A landscape with many valleys, sampled at points; each row gives a point and its height.
A ball rolls from a point to the lowest of its 2 nearest points, and stops where none of them is lower. Distance is the straight distance between rows; heights are no part of it.
q_25 height 1.94: [139 156 120 138 105 117 156 183 129 149 119 129 113 102 142 106 135 110
 155  77  95 115 103  87  82 134 188]
q_753 height 5.08: [108 152 146 144 113 120  87 140 203  97 142 167 142 160 107 129 120 115
 118 117 106 110  68 109  86 128 110]
q_181 height 5.07: [100 174 131 112 160 182 115 114 174 145 215  93 162 111 101 106 136 136
 120 124 114 105 130 129 149 140 123]
q_921 height 5.29: [ 97  90 124 164 106  99 196 105  96 151  84  93  96 111 133  90 132  76
 106 112  79 176 102  85 111 112  93]
q_334 height 4.69: [146 122 185 147  83 109 110  52 145 129  87 158 108 129 112 145 162 135
  68  90 113 125 106 135 122 135  85]
q_911 height 4.71: [122  92 158  99 147 198 158  90  99 138 155  96 169 105 112 120 138 125
 124 115 179 120 188 174 158 106 103]
q_934 height 4.89: [114 130  87 142 124  89 164 135 147 160 141 107 141 147 145  79 126  97
 161 190  79 170  89  94 120 135 174]
q_446 height 4.49: [128  98 140 119 161 171 146 115 116 129 147 100 143 101 122 125 133 135
 163 142 195 119 157 159 144 105 119]
q_426 height 4.54: [127  90  94  93 149  63 159 131  91 161 136 111 147 165 149 130 132 119
  87 200  74 155 158 108 179 146 178]
q_109 height 7.21: [ 95 171 141 155 125 138 118 103 184 144 188  94 169 135  91 101 128  99
 107  98  91 149  79 112 124 106  92]
q_886 height 4.64: [125 148 138 130 166 136  90 138 165 107 147 122  27  90  96 137 134 130
 182 113 183 132 100 134 114 133 118]
q_718 height 3.23: [138 153 134 115 111 193 153 120 149 126 160 106 121  82  84  94 123 128
 101  67 139 158 151 144 109 149  93]
q_820 height 4.88: [124 147 162 161  79 106  61  97 186 112  96 191  96 156 134 169 139 116
 111 135 132 104  88 145 108 149  77]
q_499 height 4.70: [107 117  90 107  91  98 149 131 156 135 145 108  88 159 122  70 153 109
 173 211  74 153  86 107 148 133 171]
q_805 height 4.50: [126 148 150 164  45 125 183  80 108  94  53 149 139 111 150 125 140 139
  92  72 107  93 140 136 108 132 121]
q_771 height 0.99: [152 101 115 133 107 185 136 145 140  71 101 126 139 109 130 109  93 132
 130  67 164 113 133 150 151 127  95]
q_72 height 5.52: [136  96 182  93 165 105 117 118  83 133 115 159  51 149 102 161 120 145
  95 169 118 109 179 155 126 126  86]
q_227 height 0.71: [164 178 107 129 113 154 104 188 149 108 114 148 160 110 153 139 115 156
 158  79 161  92 137 128 107 148 179]
q_243 height 1.69: [143 138 112 145  98 206 167 135 118 106 108 103 159 106 128  87 103 136
 130  34 177 115 170 123 141 139 122]
q_254 height 5.00: [100 116 175 140 153 108  84  77 134 144 137 135  90 127  97 155 134 112
 113 134 149 122  97 129 134  99  48]
q_249 height 6.18: [101 115 138 152 124 115 178 114  84 128  74 113 208 139 187 112 111 106
 179 139 137 119 115 136  80  92 192]
q_324 height 3.71: [114 129 121 126  98 130 112 115 151 122 139 145 197 155 134 135 108 122
 101 156 116 122 144 154 118 130  94]
q_203 height 6.02: [126 151 163 132 111 166 184  81  96 144 126  87 239 118 155 126 144 127
  90 142 118 136 187 144 109 120 179]
q_316 height 3.95: [150 112 124 111 157 197 128 186 144 114 170 104 123 106 111 105  91 118
 162  70 188 127 129 105 156 104 122]
q_16 height 4.59: [160 126 182 160  45 125 152  66 134 127  77 159 144 138 128 139 158 140
  68  88  97 112 139 130 100 150  96]
q_162 height 4.93: [119 134 137 130 136 213 160  81 113 129 147  87 191  96 124 116 149 127
 113  85 179 131 174 144 141 101 133]
q_509 height 5.24: [142 170  86 167 103 132 144  81 115 131 102  96 167 122 158 149 132 133
 102  49 179 135 137 117 158 123 129]
q_102 height 5.61: [ 96 149  81 114 168  98  84 131 167 125 201 107  83 147 102 107 107 123
 142 182  97 143  95 114 183 137 109]
q_409 height 6.88: [133 163 125 134 159  93 129 112 148 154 161  96  68 102 117 156 177 117
 146 117 141 151 102  90 146 110 176]
q_568 height 5.17: [ 89 132 169 146  99 120 161  80 119 100 111 141 176 157 108 107 129 109
 128  83 103 111 101 120 101  88 102]
q_464 height 4.95: [135 134 160 148 114  80  68 149 187 100 117 187  94 147 113 176 116 112
 118 112 104 104  83 120  97 136 114]
q_926 height 6.41: [116 114  74 154 116 137 128 138 118  80 108 134 199 153 155 130  95 149
 171  82 179  92  88 132 131  87 135]
q_990 height 5.45: [140 104  90 133 164 108  93 150 124 112 148 130 114 138 133 135 102 140
 202 198 165 137  69 175 135 128 140]
q_84 height 5.73: [108 158  91 130 168 130  90 112 168 128 198 111 131 132 122 138 117 117
 131 174 129 135 105 136 163 146  94]
q_722 height 2.59: [139 132 139 124 113 115 135  99 134 143 141 111 107 111 111 131 147 115
 109 153 123 144 139 154 113 145  96]
q_799 height 5.94: [112 117 147 111 115 154 166 149 107 134 126 121 161 123  93 120 130 129
  79  30  78 120 151  91 106  98 122]
q_133 height 6.99: [127 166 139 135 199 104 109 116 161 152 191  93  78 123  99 140 142 118
 106  77 116 133 113  78 139 110 159]
q_381 height 6.40: [173  91 171 156  87  92 145  92 108 173  53 151 161 126 179 136 143 144
 125 144 129 121 131 145 107 111 134]
q_482 height 5.93: [132 116 131 163 167 162  79 117 145 149 109 175 104 152 154 162  94 134
 136 141 203 134 121 149 178 144  44]
q_365 height 2.24: [150 116 120 156 111  81 147 122  94 125  67 142 159 128 154 150 129 135
 129  79 154 108 103 122 133  99 148]
q_560 height 5.30: [127  85 160 152 112  91 135 118 144 100 113 146 166 161 120 146 120 113
 105  86  98 118 106 108 102  99 132]
q_782 height 5.95: [120 163 118 133 113 171 189 112  84 140 107  99 228 115 153 114 124 137
  87  97 130 142 189 125 112 129 162]
q_777 height 3.46: [137 103 140 111  87 131 128 122 103 146 104 157 195 139 135 113 114 138
 112 188 126 121 154 182 127 142  82]
q_155 height 4.78: [122 127 161 150  98 136  86  67 147 114  98 178  85 145 128 173 143 148
  91  96 142 107 108 150 124 142  45]
q_979 height 6.59: [133 103 133 157 144  78 120 103 107 177 109 114 147 133 165 141 147 121
 164 158 151 134  75 137 146  90 137]
q_600 height 4.57: [146 177  92 110 127 148  94 144 151 123 154 114 131 112 105 131 123 136
  81 168 114 154 160 151 132 180 122]
q_75 height 3.84: [117 137 112 125 145 110 122 150 134 136 151 118 192 130 117 126 112 109
 103 120 107 128 132 112 126 128 130]
q_121 height 4.48: [166 135 177 179  94 130 100  35 142 185 111 147 153 142 186 149 144 164
  54 136 117 144 122 120 160 133 107]
q_317 height 3.65: [153 128 106 133 191 180  90 188 156 102 177 124  92 119 115 112  80 107
 152 101 185 130 106  95 169 138 132]
q_374 height 5.34: [103 111 124  88 114 146 110 180 118  94 123 116  36  87  65  70 108 162
 179 105 105 135  99 101 111 127  96]
q_479 height 2.58: [151 164 132 113 116 137 129 143 141 126 124 124  62  79 104 115 178 129
 137  94 119 140 148 137  87 155 156]
q_31 height 2.10: [182 155 130 136 101 134 117 143 144 106 105 137  69  79 133 157 169 128
 153  94 165 123 142 159  85 158 164]
q_168 height 6.45: [115 157 108 170  98 137 127 106 122  89 117 121 211 172 181 129 109 158
 164 115 177  87 100 125 119 103 139]
q_184 height 5.32: [156 100  81 112 142 137 107 196 130  89 143 139  93 123 121  90  91 140
 198 157 153 142 103 161 132 137 132]
q_115 height 6.57: [151 154 154 196  81 112 143  36 146 153  93 110 177 147 174 145 165 125
 112  93 146 134 116 102 124 144 160]
q_863 height 3.07: [164 135 142 119  97 110 162 162 122 135 119 130  74 107 124 132 173 121
 108 114  76 152 171 109  82 162 167]
q_110 height 4.28: [151 161 119 129 122 172  92 143 182 108 148 134 100 110 106 140 117 130
  91 116 154 148 154 147 138 189  88]
q_164 height 5.86: [132 153  99  97 114 169 181 157  78 171 135  89 195 100 150  99 129 119
  97 129  98 155 173 104 104 137 178]
q_456 height 2.04: [145 116 136 149 104 104 127 109 116 105  87 160 139 130 151 164 143 152
 139 109 158  81 118 163 100 111 145]
q_65 height 5.15: [ 95 115 135 171  99 114 192  92 135 144  89  99 138 134 126  73 109  66
 100  94  71 184  78  68 103 135 110]
q_559 height 4.21: [ 94  93 109 109 136 118 165 104  85 136 127  87  74 108 101  89 156 125
 189 151 148 150 130 133 152  85 115]
q_712 height 3.55: [110 117 132 110 136 113 157 163 129 140 173 130 171 146 111 101 123 113
 122 124  68 144 121  80 108 108 145]
q_356 height 4.46: [126 135  89  51 120 193 134 172 109 157 162 137  61 123 114  91 143 166
 169 130 120 124 157  90 172 133 180]
q_701 height 4.47: [125 137 125 128 166 129  78 169 155 106 148 114  62 112  90 130 113 140
 185  84 147 123  70 113 111 108 113]
q_980 height 5.44: [126 139  99 158 102 119  87 106 174 105 108 154 138 146 156 149 130 129
 146 119 173 109  83 136 141 140  99]
q_918 height 4.87: [126 128 148  99 135 165 106 129 157  98 168 113  53  98  80 106 154 142
 180 145 145 128 139 142 115 136 110]
q_993 height 3.06: [132 104 152 114  97 120 147 110 107 128 108 131 147 108 112 122 142 116
 125 159 112 128 144 167  86 121  96]
q_467 height 4.07: [115 116 139 119 169  73  91 159 134 116 157 139  95 149 107 151 117 115
 141 130 114 133 100 110 121 109 152]
q_24 height 4.02: [110 187 136 133  70 174 178 138 121 117  78 116 117  88 149  69 133  99
 147 114  78 128 128 138  57 142 128]
q_390 height 5.16: [114 125 126  79 127 133 137 153 132 114 167 133 135 142 132 112 153 145
 153 207  72 110 162 148 108 136 175]
q_554 height 5.88: [137 117 134  95 158 131 148 107  61 151 147 120 124 113 108 158 134 137
  56 127 118 146 208 139 159 146 137]
q_796 height 5.55: [167 136 100  76 143 127 129 189  95 117 128 120 110  97 137 129 131 159
 110 149 139 135 221 142 143 166 175]
q_451 height 2.51: [142 142 139 128 118 212 162 124 152 132 158  94 130  81 105  85 132 130
 134  39 168 131 146 118 138 121 100]
q_189 height 5.75: [137 109 115  94 119 127 179 155  57 151 121 105 167 100 148 142 149 128
  84 108 111 148 212 116 115 132 168]
q_222 height 4.08: [ 85 120  92  68 167 117 106 127 103 123 146 121  74 174 117 114 138 127
 134 177  93 126 143 130 210  93 169]
q_9 height 4.63: [168 141 153 178  99 108 108  58 140 203 100 129 152 109 174 136 152 138
  92 157 131 153  96 156 154 144  88]
q_259 height 5.82: [ 89 132 121 148 176 153  69 137 140 113 134 173 157 173 164 192 117 140
 154 141 192  93 116 146 139 139 121]
q_46 height 4.86: [124  94 129 142 122  96 167  85 139 171 143 124 175 163 119 104 115  81
  63 133  58 185 144  95 149 156 120]
q_26 height 1.51: [144 123  84 144 127  91 155 201 117 145 113 118 124 113 147 116 115 114
 141  85  92 146 104  70 109 118 193]
q_984 height 5.53: [141 113 101  85 178 159 102 193 119  99 144 151 171 140 135 146  86 149
 128 140 155 105 164 153 131 135 147]
q_343 height 4.91: [ 96  98 113 137 145  94 147 117 127 154 146  93 166 156 146  96 140 115
 171 213  98 143 113 122 145 126 173]
q_767 height 5.66: [178 140  93  84 144 132 114 155 108 128 140 114  86 126 130 153 137 151
  75 180 158 139 202 137 173 195 155]
q_149 height 6.12: [121 158 179 135 103 166 170 132 131 128 119 136 146 111 107 111 137 132
  86  26  74  99 140  81  78 120 152]
q_67 height 5.13: [142 110  72 103 107 110 125 194 108 106 106 122 107 107 110  99  97 118
 162 149 123 157 121 152 113 147 108]
q_954 height 5.38: [148 138  89 182  96 122  88 116 144 123  78 130 150 129 174 160 118 157
 157  98 197 113  98 136 152 154 113]
q_746 height 4.82: [140 135 157 170  88 108 133  50 136 174 115 121 159 110 152 129 158 127
 146 160 140 152 101 169 134 124  97]
q_738 height 6.30: [135 106 116 137 118 154 124 136 113 116  90 116 183 125 161 149 112 145
 171 140 197 111 136 176 118 122 141]
q_635 height 1.63: [146 136 113 149 108 117 107 176 144  74  99 183 122 129 131 146 113 168
 147  64 117  87  67 127 102 111 163]
q_859 height 1.62: [179 126 130 119 134 162 141 171 137 105 101 111 106  76 139 133 143 156
 169  90 195 105 168 153 109 149 163]
q_64 height 6.09: [118 125 160 151 135 124 202  87 109 167 113  85 222 131 174 116 144 112
 128 142 122 126 162 104 100 128 205]
q_873 height 6.34: [186 141 139 165  60  97 122 122 109 160  35 144 138 114 181 136 129 153
 121 158 141 131 117 168 135 147 109]
q_760 height 6.86: [102 129  99 155 130  75 136 133 154 129 151  91 142 124  99 102 111  97
 135 114 116 161  57  96 139  97 110]
q_594 height 4.26: [146 105 170 143 126  86  79 105 157 165 112 181 159 177 155 166 122 129
  89 191 103 118 114 134 128 145 103]
q_878 height 5.18: [103 101 177 111 129  77 107 130 125 103 117 158 143 154  97 161 118 121
  94 110  92 119 109 115  97 109  99]
q_656 height 4.24: [152  88 157 129 162 187 136 144 129  89 143 103  97  96 104 118 121 111
 163  94 209 120 135 138 159 116 117]
q_413 height 5.63: [133  96 148 128  99 102 184 114  81 148 108 128 149 126 117 135 138 103
  77  92  85 173 153 114 118 130 110]
q_190 height 5.28: [103 164 104  96 148 143 136 138 147 155 197  98 137 106  95  81 127 127
 138 129 100 134 113 106 144 117 123]
q_883 height 4.43: [110 187 104 150  77 176 130 133 157 100 107 116 192 126 162  89 100 120
 165 121 141 112 111 158 108 127 119]
q_135 height 4.41: [137 183 144 172  47 138 170  89 143  73  67 151 128 123 149  95 138 116
 108  86 103 102 133 140  82 159 122]
q_870 height 1.44: [156 104 131 122 119 170 108 149 144  70  99 161 126 126 144 158 114 143
 113  79 189  98 152 139 146 133  99]
q_15 height 3.72: [115 119 108 117 207 104  83 145 103 139 149 137 100 164 135 157  93 128
 152 213 130 114 124 155 179 131 133]
q_234 height 5.62: [141 150 104  93 183 147  87 198 141 117 192 140 148 130 132 143 100 149
 151 153 140 103 140 133 130 131 166]
q_532 height 2.62: [ 96  65 140 136 124  89 167 145  59 108  80 134 154 138 127 150 129 112
 161  86 114 112  96 115 100  62 159]
q_867 height 4.84: [142 173 121 105 120 170 122 124 158 133 164 104 170 112 121 127 150 157
 122 186  96 129 191 156 122 179 147]
q_566 height 4.29: [ 96 134  99  37 148 166 129 146 118 126 140 131  58 140 116 104 140 148
 155 155 105 145 171 113 194 112 167]
q_734 height 4.74: [115 107 133 132 138 109 150  83 116 165 159  89 143 120 149 116 168 126
 159 191 110 125 132 153 142 119 152]
q_55 height 5.09: [111  92 165 125 170  75  92 107 115 125 124 148 123 153  98 168 100 116
  97 120 126 106 103 130 130  85  73]
q_730 height 5.78: [123 143 113 134 160 183  69 173 168 100 138 154 166 151 161 179 110 156
 167 147 196 114 122 142 118 149 160]
q_685 height 5.65: [160 117 119  83 124 116 159 175  80 127 115 119 126 100 137 139 141 144
 125 118 134 124 198 144 110 131 181]
q_989 height 6.00: [150 118 150 133 158 139  79 103 139 165 110 185 101 146 155 156 117 149
  89 170 161 135 134 170 171 146  33]
q_433 height 7.09: [115 165 157 151 168 108 107  91 188 137 196  95 135 127  95 129 151  98
  92 110  97 148  92  75 140 110 132]
q_136 height 6.36: [134  89 106 149 142 164 114 137 108  90 117 140 171 145 160 146  95 134
 178 116 221  98 101 148 147 101 128]
q_628 height 4.45: [ 93 105 121  78 122 123 138 125 135 134 116 130  67 167 118  97 173 115
 176 201  75 144 113 108 163  99 200]
q_82 height 5.87: [106 164 109 157 169 153  76 115 179 137 163 143 118 143 136 173 125 112
 124 155 168 147 107 147 163 178  70]
q_794 height 5.97: [113 174 132 170 145 117  68  88 188 160 133 151 117 143 142 176 151 104
 105 159 153 140  83 124 156 166  86]
q_516 height 5.43: [133  78 151  78 128 117 123 154  86  95 103 157  77 128  84 132 118 145
 113 146 116 124 155 155 108 137  83]
q_949 height 3.70: [122 145 140 140  77 162 186 137  91 123  79 119  84  68 126  96 152 113
 124  88  82 133 146 134  60 132 130]
q_714 height 5.81: [130 103 141  81 170 100 136 130  73 132 156 130 105 156 112 165 135 131
  61 161  91 135 194 121 160 135 141]
q_684 height 5.85: [131 146 160 118 165 108  86 113 156 137 158 131  68 156 102 163 131 125
  84 188  99 123 141 135 138 157  95]
q_4 height 3.64: [108 113 121  57 140 154 172 137  76 135 152 119  91 117 102 105 174 141
 125 132 108 134 185 130 132 104 147]
q_696 height 5.68: [148 162 116 129 132 154  81 169 181 110 134 128 138 116 137 158 120 139
 151 172 169 120 136 158 104 166 139]
q_593 height 5.71: [104 113 131  55 170 104 118 158  90  94 158 137 101 159  89 138 107 142
  91 150  85 120 173  97 147 113 134]
q_517 height 6.48: [120 156 111 184  92 118 135  82 124 130 102  89 216 161 201 126 118 134
 145 131 181 105  94 111 149 106 126]
q_829 height 3.36: [124 143 118  70 127 158 147 157 103 144 184 125  99 111 104 102 170 145
 114 105  81 137 190 101 130 133 153]
q_237 height 1.37: [143 111 124 151 119  73 133 168 131  69  62 174 116 120 146 169 109 135
 124  59 100 101  84 122 107 114 171]
q_927 height 4.83: [148 129  88  92 117  99 119 150 122 126 156 137 123 146 108 122 116 121
  77 184  88 156 159 140 160 174 113]
q_342 height 5.56: [131 117 121 130 144 138 101 130 143 116 147 130 123 123 141 152 139 138
 185 200 169 111 121 179 135 143 129]
q_180 height 6.24: [131 123 108 144 115 145 147 134  86 109  88 124 200 128 175 109 121 142
 205 147 164  99 115 171  96  91 167]
q_28 height 2.12: [147 116 139 136 139 114 122 114 137 127 121 121  81 102 110 156 129 123
 124 112 164 129 128 160 120 128 112]
q_915 height 4.23: [ 91  83 102  84 141  82 127 119  97 117 125 137  78 173 111 127 142 122
 141 180  90 130 122 103 173  87 169]
q_909 height 5.03: [107 149 159 166  86 118 146  71 148 133 130 118 175 132 128 121 145 105
 132 119 128 128  97 137 109 110 117]
q_620 height 3.09: [108 127 158 128 219 155  82 144 138  95 168 124  57 132  80 158  99 124
 138 111 161 106 144 120 140 105 101]
q_23 height 4.40: [107  82  82  89 124  86 154 155  84 140 126 121 111 153 152 116 156 110
 129 176  88 152 144  87 152 123 191]
q_850 height 6.28: [124 184 172 126 100 178 148 135 150 129 141 138 124  87  82 115 136 152
 116  24 100  81 110 100  78 112 126]
q_257 height 3.37: [134 159 139 133 196 181  84 173 162 107 167 147  99 131 112 156  98 124
 123  85 188 112 140 120 139 132 114]
q_85 height 3.40: [150 137 132 139  70 135 177 144  96 135  82 126 105  87 130 129 168 106
  96  77  97 138 177 129  74 142 158]
q_584 height 3.35: [ 93 107 156 137 210 157  94 132 124 111 151 133  35 149  89 154 104 135
 147 178 173 116 139 130 161 137  61]
q_278 height 4.09: [130 121 157 131 166  92  70 132 145 111 134 184 143 193 132 176  98 121
 102 174 101 111 107 135 111 146 119]
q_7 height 6.53: [147 107 165 201 100  69 167  54 153 163  71 132 160 166 166 131 129 120
 130  89 134 141 103  93 122 132 144]
q_30 height 4.68: [132  74 123 127 148  77 150 106 116 159 155 118 152 170 126 128 126 116
  89 175  71 149 149  95 167 145 138]
q_185 height 1.22: [161 142 108 130 107 180 153 182 133 114  90 118 155  73 165 115 117 149
 176  86 194 107 158 144 122 140 183]
q_418 height 6.52: [115 112 121 181 117  94 143  91 119 149 108 104 213 154 176 133 113 125
 163 170 153 129  79 140 137  95 159]
q_513 height 5.76: [105  96 135 123 131 120 163 107  71 128 114 105 145 107  96 141 131 120
  60  35 114 151 156 105 128  99 113]
q_571 height 2.90: [ 88  55 150 111 144  88 164 128  83 126 128 131 187 149 117 132 127 115
 137 114 101 114 119 116 106  65 138]
q_967 height 3.22: [ 81  77 129  93 156 112 174 145  90 137 161 119 170 158 119 107 130 121
 142 136  62 126 133  77 122  73 154]
q_448 height 6.22: [172 119 140 119 106  75  99 126 117 155  95 173  86 129 129 137 108 130
  84 180 104 140 118 156 134 140  60]
q_258 height 1.75: [138 132 144 125 123 145 112 129 139 105 102 155 124 116 130 172 132 130
 121 113 167 106 154 161 108 136 111]
q_682 height 3.94: [ 93  93 105  73 131 137 165 100  78 144 126  95  58 109 101 109 182 142
 160 148 123 145 159 121 172  95 152]
q_897 height 5.02: [125 143 105  98 117 141 146 153 126 139 154 110 143 115 126  89 151 129
 145 178 106 138 186 153 114 152 160]
q_503 height 5.47: [121  92 119  88 157 148 102 190 109  69 143 131  43 134  67  86  96 157
 172 120 138 129 123 117 129 109 113]
q_866 height 1.15: [151 142  90 129 144 161  85 183 156  89 120 159 145 130 147 154  78 147
 155  53 176  88 106 116 131 134 154]
q_59 height 6.79: [140 166  98 156 166  89  96 109 159 157 151  86 113 105 138 143 148 110
 151 142 158 142  94 123 145 129 149]
q_500 height 5.72: [116 154 156 146 199 116  99 106 123 163 137 155  40 163 114 179 136 143
  95 197 111  94 167 132 157 155 112]
q_589 height 4.51: [ 98 119 116 107 109 130 157  96 117 132 163  95 107  99 111  77 165 127
 174 189 127 142 132 149 121 113 114]
q_71 height 5.33: [121 108 152 101 133 100 108 151 110  88 109 147 111 121  71 126 116 123
  99  96  93 128 134 125 106 127  77]
q_579 height 4.98: [130 109  85  89 105 113 128 191 101  99 121 139 117 132 113 104  98 121
 104 150 101 153 159 143 126 159 109]
q_489 height 6.47: [151  83 170 159 108  87 152  56 112 170  89 134 178 154 174 124 136 125
 106 110 128 131 106 120 146  87 110]
q_315 height 6.29: [176 117 141 145  90 104 100 133 123 133  61 177 107 125 149 150 107 139
  98 137 145 130 125 158 141 146  74]
q_541 height 4.18: [108 154 100  69 104 182 162 158 114 165 153 124  64 115 119  60 162 143
 177 139 111 134 137  88 111 126 176]
q_461 height 3.93: [123  99 119 125 171  79  94 155 129 114 151 154 147 163 128 164  86 120
 129 164 121 109  89 128 130 107 142]
q_784 height 3.89: [108 115  86  78 177 120  99 152 125 124 166 125 110 155 123 127 119 137
 145 201 113 118 141 157 172 136 140]
q_368 height 6.60: [146 170 158 188  75 122 146  70 171 137  73 122 163 147 184 145 149 143
 104 128 141 118 119 105  96 175 171]
q_329 height 4.37: [143 137 170 152 106 121  83  65 156 160 119 183 173 177 196 182 153 150
  68 155 120 113 126 120 146 156  89]
q_27 height 4.60: [116 173  94 141 106 178 123 129 162 115 144 102 218 141 147  83  97 134
 142 102 164 113 115 124 136 120 111]
q_832 height 6.78: [115 161  92 151 122 107 158 126 121 156 146  94 149 101 132  79 120  87
 151 108 112 168  85  93 136 102 137]
q_213 height 5.01: [108 118 142 182 109 101 176  60 167 162 121 103 184 143 126  82 104  74
  92 111  83 184  95  83 130 143 119]
q_476 height 5.46: [107 156  83  95 133 107 118 161 149 141 185  94 102 135  99  81 125 123
 158 159  98 150  77  96 164 109 124]
q_754 height 4.81: [105 194 112 123 114 200 137 116 174 138 187 111 200 136 107  93 102 131
 123 102 133 127 123 123 128 125 109]
q_555 height 6.68: [132 146  89 158 125  79 138 124 120 159 114  92 134  98 149 115 136 101
 158 140 159 162  88 133 145 113 133]
q_569 height 5.27: [112 156 174 144 107 110 112 144 207 126 173 133 109 134  74 111 140 118
 137 130  71 120  70 101  69 124 117]
q_756 height 2.46: [126 131 116 133 108 112 166 194 124 147 129 133  64 111 126  91 137 135
 206 107  81 129  68  75  65 118 200]
q_825 height 5.60: [132 129 172 127 195 149  95  97 106 159 128 162  61 134 118 180 131 143
  91 163 150 102 184 159 134 144  80]
q_389 height 5.31: [144 114 143  88 139 114 118 146 130 122 159 151 170 145 121 146 141 139
 110 206  87  97 178 162 100 160 159]
q_377 height 4.25: [100 117 149 132 157  88 100 147 142 103 161 126  88 119  91 119 132 128
 170 109  99 127  66  98  84  93 141]
q_601 height 0.97: [159  92 109 137 129  66 147 190 116 112  78 143  91 121 137 154 129 110
 136  82  92 144  99 104 102 127 174]
q_535 height 5.48: [118  82 127 127  96 108 199 119  93 158 105 118 131 136 129 106 147  89
  89 155  69 163 139  96 111 127 128]
q_462 height 6.11: [156 113 133 122 143 126  96 118 126 156 125 138  66 118 103 141 117 131
  87 170 137 159 140 152 160 155  34]
q_331 height 4.85: [127 114 181 157 110 117 115  44 122 161 114 126  87 115  97 133 155 138
  83 122 124 156 101 146 137 108  42]
q_452 height 6.14: [109 111 147 164 135 119 191 108 104 158  80 104 198 126 209 113 117  88
 157 160 131 150 132 105  89 118 212]
q_188 height 1.50: [146 139 108 118 157 139  83 199 139  76 110 174 113 141 125 152  81 146
 152  62 130 101  87 137 115 110 156]
q_780 height 5.59: [118 126 111  73 171 136 102 184 118  82 154 147  77 141  88 122  89 142
 129 140 126 133 154 118 142 126 115]
q_196 height 3.85: [140 138 123 127 124 187 122 114 169 111 174 106 102  95  85 102 121 133
 114 124 150 164 151 153 141 164  64]
q_664 height 2.41: [106  95 124 172  99  84 173 126  94 111  79 145 182 160 159 135 117 117
 139  56 123 102  91 103 130  66 164]
q_831 height 3.54: [110  87 128 130 210 111  94 126  99 140 148 131  62 143 126 151  95 135
 162 179 178 117 107 156 166 105  87]
q_255 height 5.89: [130 127 115 158 159 156  84 158 136 109 111 167 122 151 156 180  92 134
 120 141 197 123 124 136 148 160  88]
q_856 height 5.10: [120 138 143  97 112 150 128 164 138 108 150 116  40  91  77  84 146 149
 195 112 109 121 108 116  93 127 135]
q_405 height 5.77: [143 131  97 100 157 136 122 104  90 159 155 109 107 111 138 140 129 141
  77 171 137 149 186 149 189 165 125]
q_497 height 5.99: [142 147 171 156 154  86  83  93 185 164 163 160  91 143 124 170 147 102
  78 180 111 141  88 124 131 175 107]
q_786 height 4.27: [128 177 131 137  60 156 153 131 145  97  80 136 152 114 153  80 119 111
 153 131 102 102 122 150  73 147 119]
q_839 height 3.78: [109 153 125 102  97 178 173 156 100 168 171 107 118 104 104  67 155 128
 133 121  83 139 145  98  97 123 144]
q_982 height 5.14: [132 118 113 148 120 155 129  73 100 138 123  81 188 109 149 131 140 132
 116  71 205 138 145 144 173 113 114]
q_774 height 5.35: [141 155  83 180  71 117 133  98 126 112  75 110 132 112 164 143 131 155
 127  71 182 111 120 128 166 127 113]
q_219 height 5.41: [146 127 131  79 144 140 103 164 119 109 142 152 175 112 132 158 126 148
 105 165 134 101 197 165 119 151 140]

For each start below, name the point where the ball stops.
q_712 | q_771
q_593 | q_461
q_774 | q_620
q_560 | q_461
q_979 | q_796
q_883 | q_227
q_464 | q_227
